Points on a hilly landscape, in no order, each with its height.
A ball rolls from a point to the lowest of its 5 nearest points, and stops where none of them is lower. Distance is the straight distance between rows; heights are no part of it.
(228) (h 503): [108 146 153 112 131 129 138  95 163 145 113 139 124 119 140 120 150 156
 128 119 133 124 127 146 130 133 118 125]
(42) (h 253): [156 159  93  85 104 161 123 147 134 180 112 114  93  84 155 150 178 113
 149 125 102 145 129  97  96  99 149 182]
(167) (h 454): [123 142 136 110 147 146 157 100 165 154 104 131 120  84 144 132 178 145
 134 123 116 135 121 136 128 118 124 134]
(477) (h 114): [119 139 131  85 131 167 142 126 135 170  99 114 102 102 124 131 176 154
 119 137 126 144 126 103 144 116 143 130]
(839) (h 259): [166 131  95 180 167 135 153  93 190 136 147 135 169  79 122 118 102 119
 164  75  84 129 145 193 119 134 110 173]
(952) (h 313): [124 123 113 186 161 136 130  91 181 154 169 143 194 149 115  67  94 109
 168  58  92 110 143 216 111 120 129 168]
(808) (h 315): [137 157  96 133 136 145 159 120 177 149 128 117 107  69 150 134 171 100
 154 129  94 131 105 135  88 124 124 169]
(612) (h 523): [166 112 120  59  98 163 133 190  54 166  91  95  97 113 139 193 137 144
 124 131  99 136 107  57 176 104 190 144]
(623) (h 107): [130 132 124  75 110 158 133 140  99 169  87 113 103 115 122 142 172 142
 129 150 122 150 142  79 162  93 151 118]
(1044) (h 186): [144 129 108 184 163 140 143  88 181 136 148 139 184 109 119 103 111 129
 151  71  84 125 142 205 111 134 113 163]
(267) (h 103): [140 148 117  70 111 169 132 146 110 173  86 111 111 101 132 152 181 136
 126 125 108 149 132  79 137  90 159 136]
(966) (h 415): [168 134  61 188 172 131 145  91 203 133 123 131 155  60 133 130 109  57
 185  89  93 150 135 164 101 133 110 188]
(26) (h 60): [121  99 148 149 111  85  70 126 104  61 156 122  99 167 119  92 110 123
  81 136 160 117 133 127  97 151 130  90]
(74) (h 192): [120 121 148  89 100 129 143 166  66 154 110 121  99 129 128 162 143 133
 116 167 136 151 121  68 195 102 152 103]
(774) (h 233): [110 123 115 191 175 113 140 105 176 146 155 153 183 185 111  70  98 130
 165  66 117 103 133 216 116 120 118 144]
(530) (h 133): [160 139  85 181 163 132 171 103 209 132 131 124 131  48 140 140 132  96
 165 115  86 143 119 153  97 131 118 182]
(12) (h 130): [102 116 125 181 142 108 122 120 175 126 164 153 161 189 136  85 101 134
 129  72 126  96 137 189  99 134 123 138]
(821) (h 221): [150 111 158 112 108  95  97 161  40  60 130 110 131 145 102 135  81 130
  80 203 115 133 104  78 122 124  94  84]
(772) (h 509): [124 145 144  98 122 148 142 100 153 151  98 138 112 108 144 122 163 155
 114 132 149 122 145 120 137 139 114 119]
(838) (h 354): [132  90 159 133 112 107  78 128  85  55 154 120 116 146 113 100  91 123
  74 147 151 126 137 109 113 152 112  83]
(694) (h 325): [120 120 156 112 112 101 102 135  75  83 119 139 122 145 121 133  91 122
  97 160 175 135 147 102 138 151 108  84]
(273) (h 135): [116 130 132 147 147 134 153  99 176 134 139 151 170 124 139 120 119 159
 137  88 102 114 134 202 118 138 109 150]
(811) (h 305): [142 105 153 132 109  89  78 126  62  56 141 115 113 151 102 103  99 117
  76 168 157 121 121  89 117 142 109  84]
(849) (h 355): [157 151  90 171 162 136 159  96 206 128 130 138 156  66 125 127 128 106
 168 102  92 132 133 189 110 127 117 184]
(934) (h 338): [167 146  83 200 174 128 155  98 191 124 132 144 169  69 120 124 107  93
 184  87  88 140 134 184 115 132 109 181]
(948) (h 136): [119 121 125 181 151 127 139 101 177 129 152 150 172 168 131  91 101 132
 154  75 103 110 133 216 114 142 114 153]
(618) (h 366): [148 110 163 105 103  92 110 175  26  68 145 107 140 157 105 151  86 164
  90 243  96 124  98  53 122 118  88  72]
(213) (h 115): [150 149 104  77 103 163 126 154  96 179 100 107  89 109 138 167 175 140
 133 120 104 138 130  67 131  97 163 157]
(933) (h 524): [110 108 156 143 108 108  90 115 132  90 147 143 121 165 137 103 103 135
  94 109 179 105 133 145 104 160 123  99]
(683) (h 291): [145 158 100 117 118 139 153 113 163 159 103 118 103  80 151 138 185 107
 144 131 102 138 126 125  98 108 136 161]
(831) (h 83): [ 90 126 149 142 122 116 111 109 147 115 138 155 140 160 140 101 119 138
 114 101 158  97 137 175  98 168 135 127]
(885) (h 369): [ 93 123  95 213 162 117 126 115 191 121 176 158 182 210  93  45 115 117
 160  83 149 104 130 193 108 128 129 137]
(833) (h 80): [143 144 127  86 124 157 137 134 135 164 105 114 104  99 125 141 185 140
 117 140 118 141 131 103 123  99 148 143]
(639) (h 240): [104 108 134  95 112 110 130 190  28 139 121 105  94 144 142 188 118 129
 120 194 124 162  97  52 207 115 143  83]
(1019) (h 170): [144 154 116  94 121 154 144 128 143 167 109 111 105  89 137 135 176 129
 130 138 108 145 117 111 103  93 149 158]
(475) (h 320): [128 109 148 107  85 103 122 174  35  96 145 113 125 148 122 161  87 133
 112 233 114 130 103  45 137 118  91  82]
(899) (h 624): [111 130 157 104 129 135 138 109 148 136 107 141 129 128 135 122 139 148
 120 133 165 138 147 142 140 137 108 113]
(96) (h 230): [140 143 102 147 149 143 163  94 190 141 134 139 134  72 142 127 144 133
 161 112  94 126 112 167  99 134 113 167]
(522) (h 642): [172 130 105  52  80 168 130 207  55 159  98  88  95 109 150 218 138 149
 139 111  97 127 123  47 173 113 185 156]
(886) (h 422): [113 132 141  82 118 131 137 119 128 143 103 134 117 112 140 136 151 154
 126 146 154 133 134 118 150 139 124 125]
(186) (h 497): [ 94 121 149 117 110 121 124 104 130 116 126 150 135 152 142 114 120 137
 104 115 166 112 136 143 116 149 123 115]
(207) (h 321): [141 152 112 108 144 153 149 103 166 147 100 118 107  88 140 140 175 136
 133 136  96 129 116 136 113 106 135 151]
(630) (h 203): [ 99 128 142  71 107 125 130 150  73 135 107 113 110 135 140 144 127 121
 118 169 154 141 135  88 190 126 123  97]
(95) (h 225): [106 128 128 186 152 106  92 120 171 108 164 150 154 204 115  85 114 127
 133  82 143  96 136 181  94 144 145 112]
(50) (h 232): [105 133 161  85 109 125 125 129  95 123 110 132 112 131 136 133 134 125
 119 163 167 148 138  99 176 134 111 101]
(278) (h 187): [116 140 135 135 149 147 150  94 175 133 127 141 142 108 132 126 133 159
 128 120 114 114 137 175 123 142 125 134]
(65) (h 245): [164 126 110  55 100 170 130 198  71 176 101  98  94  97 140 198 144 136
 127 122 111 134 121  54 170 108 183 136]
(898) (h 202): [110 117 145  96 101 125 144 165  61 139 119 117 106 139 125 154 128 129
 121 188 145 154 114  63 212 118 135  94]
(430) (h 149): [131 130 121 170 158 133 144  93 170 130 153 144 168 116 126  99 110 138
 145  77  91 113 136 208 127 132 114 161]
(201) (h 559): [ 97 102 137 170 126  98  91 111 162  89 175 137 123 177 103  86 122 137
 115 109 169  96 114 151  88 152 137  91]
(829) (h 53): [111 124 147 116 134 133 139  95 149 128 135 150 152 144 145 117 126 148
 111 109 144 114 136 178 109 150 115 145]
(987) (h 91): [118 100 153 166 120  97  78 115 132  81 160 127 111 174 106  91 114 138
  96 120 181 107 121 144 100 160 132  89]
(919) (h 244): [106 134 147  90 119 145 142 123 127 141  94 127 124 108 122 139 166 144
 112 140 150 134 135 112 145 119 118 125]
(76) (h 140): [158 138  92  66  95 168 119 178  87 172  90 105  97  98 151 179 162 129
 127 128 102 126 133  64 137  96 172 167]
(513) (h 81): [159 126 117  71  95 163 130 180  67 168  94  96  98 101 141 187 142 139
 122 128 106 135 128  59 154 104 166 147]
(872) (h 295): [124 150 117 133 133 143 160  96 175 133 113 130 126  91 136 123 154 148
 138 125 101 130 126 157 102 130 117 147]
(938) (h 123): [154 151 112  88 103 166 135 155 118 181 108 112 102  93 140 147 169 135
 128 128 102 150 128  79 112  87 152 142]
(336) (h 105): [101 121 149 154 148 128 134 103 158 132 134 150 160 157 133  99 112 147
 121  79 131 101 129 199 107 149 125 144]
(691) (h 108): [135 126 128  72 122 167 146 162  91 169 101  87  99 113 126 167 163 143
 117 131 111 150 126  81 168  99 175 124]
(484) (h 659): [118 103 150 151 113  91  84 117 129  89 148 127 117 175 115  79 111 127
 106 121 184 103 132 144  96 154 148  94]
(546) (h 104): [115 116 158 117 119 106 110 109 113  96 123 145 114 151 127 117 110 143
  97 126 172 112 138 128 113 163 124 102]
(528) (h 171): [134 134 116 155 159 147 157  98 193 133 130 141 155  90 130 123 141 147
 153  98  92 117 121 181 105 138 112 155]
(517) (h 410): [122 141 141 114 139 144 152 100 157 148 114 136 121  91 132 128 161 159
 136 135 121 125 127 147 119 134 114 147]
(425) (h 379): [129 117 158 118 119 112  90 123  83  74 125 137 126 156 125 109  97 117
  88 146 180 129 138 104 110 149 121 103]
(946) (h 281): [120 123 144 113  98  95 133 169  56  92 133 113 120 146 129 161  84 122
 118 215 133 146 124  50 169 123  92  86]
(1042) (h 314): [111 127 158  90 112 106 121 145  60  89 124 129 116 143 120 149  99 117
 104 190 159 144 140  72 150 134  85  85]
(936) (h 174): [150 118 133  61 106 145 142 182  57 178  98  96  95 128 137 180 152 140
 113 134 108 138 116  67 190  94 178 122]
(840) (h 333): [ 97 118 120 196 147  95  98 121 171 106 168 146 141 205 104  73 109 130
 134  87 155  85 117 174  87 154 127 101]
(910) (h 740): [111 107 145 178 129  97  71 126 152  84 170 128 110 179 112  94 121 137
 102 111 171  93 123 144 102 148 144  95]
(266) (h 364): [158 145  84 161 154 127 165 106 201 148 123 117 135  57 139 144 153  51
 179 113  94 151 114 146 102 126 132 190]
(593) (h 226): [104 115 144  92  98 118 133 171  40 126 121 119 105 147 140 167 100 123
 121 206 137 149 111  57 189 111 120  80]
(548) (h 441): [167 141  82 202 180 117 138  96 197 144 131 144 147  60 129 144 118  37
 197  83 108 161 144 176 108 137 117 185]
(666) (h 207): [138 111 109 189 166 137 137  89 165 141 156 141 184 136 110  79  89 127
 151  81  94 115 142 223 113 126 125 172]
(487) (h 319): [112 131 153 104 118 118 109 136  80  97 111 135 124 142 132 135 108 119
 109 157 175 143 132  99 158 141 120  97]
(854) (h 275): [137 114 156 109 103 100 101 138  59  65 137 118 126 145 109 132  86 127
  85 180 151 133 143  97 138 139 100  92]
(22) (h 116): [153 125 121  64 104 159 134 175  75 173 100 106  90 113 138 163 160 145
 119 126 120 142 130  62 166  87 175 122]
(611) (h 307): [144 169  96 105 115 153 136 134 139 175 118 109  98  87 148 132 185 107
 139 125  97 138 125 111  84  96 143 170]
(112) (h 303): [118 115 152 107 100 100 118 159  53  93 128 118 115 151 122 153  88 118
 100 200 155 142 122  70 162 131 101  69]
(363) (h 181): [102 119 124 185 156 110 118 120 177 128 162 148 165 203 115  71 118 126
 146  77 136  95 132 193  96 133 130 128]
(1027) (h 138): [108 141 157  95 111 138 126 128 107 116  96 143 121 124 143 128 136 138
 117 151 166 130 151 116 157 139 113 105]
(254) (h 118): [106 124 130 153 150 121 142 102 181 141 166 150 164 165 136 100 105 140
 141  75 112 111 133 212 113 135 132 155]
(189) (h 222): [107 118 153 158 135 112  95 110 146 102 150 152 132 183 140  99 112 135
 112  96 156  96 132 165  88 161 128 115]
(269) (h 348): [146 163  89 167 146 125 146 112 181 155 124 131 124  63 155 145 148  54
 178 118  90 153 111 145  85 135 136 175]
(292) (h 113): [148 104 160 103 102  79 106 158  36  72 136 110 141 155  97 148  75 130
  87 218 112 117 103  61 135 122 102  84]
(846) (h 378): [ 99 137  92 223 178 113 112 124 183 100 175 138 159 217  81  68 113 132
 161  80 152  96 130 173  95 123 133 108]
(879) (h 491): [103 100 146 168 125 106  94 118 151  84 157 135 115 174 125 103 108 135
 100 100 167 100 131 150  96 168 128 102]
(702) (h 120): [115 128 136 133 149 130 154 107 179 138 138 139 160 118 142 123 134 145
 134 101 115 105 127 198 117 148 124 153]
(391) (h 216): [111 123 144  82 117 140 139 134  95 135 106 110 116 133 116 143 154 144
 114 151 154 151 137 103 174 117 139 111]
(241) (h 446): [107 130 102 222 184 115 103 119 196 112 174 147 184 225  79  49 110 132
 158  67 161 101 130 193  96 112 129 110]
(160) (h 324): [132 125 153 100 107 102 108 154  48  87 128 114 124 148 116 151  90 126
 110 203 146 146 127  62 151 128  91  86]
(18) (h 318): [175 124  85 213 168 132 136  83 199 135 156 150 161  74 105 103 102  89
 182  67  99 146 140 201 109 138  99 182]
(268) (h 258): [116 123 140 110  89 106 124 173  51 101 136 114 110 137 134 165 100 123
 121 219 127 147 106  47 192 129 110  80]
(162) (h 542): [173 139  68 190 175 131 151 116 198 135 132 146 144  61 130 157 127  33
 179  91 121 150 139 156 106 147 117 186]
(706) (h 162): [124 108 138  88  93 136 137 186  48 153  98 104  91 126 140 171 142 140
 111 154 123 153 107  54 201  97 158 100]
(682) (h 282): [109 140 157  87 119 138 121 121 126 133 106 141 116 124 127 138 156 151
 112 143 154 136 135 114 156 126 127 106]

Where does a ball stop that starts at each point below?
(934) | (829)
(548) | (829)
(112) | (513)
(946) | (513)
(885) | (829)
(167) | (829)
(391) | (513)

Call two points neighbours if one is among the 5 nearest of the other. Go from one point of each pair to the other, from neighbour to neighbour, staying as low as possible. Name the highest point that can't be avoided.
(829) and (546) | (694)
(513) and (1027) | (50)
(292) and (829) | (808)
(530) and (829) | (96)
(833) and (513) | (691)
(26) and (292) | (811)
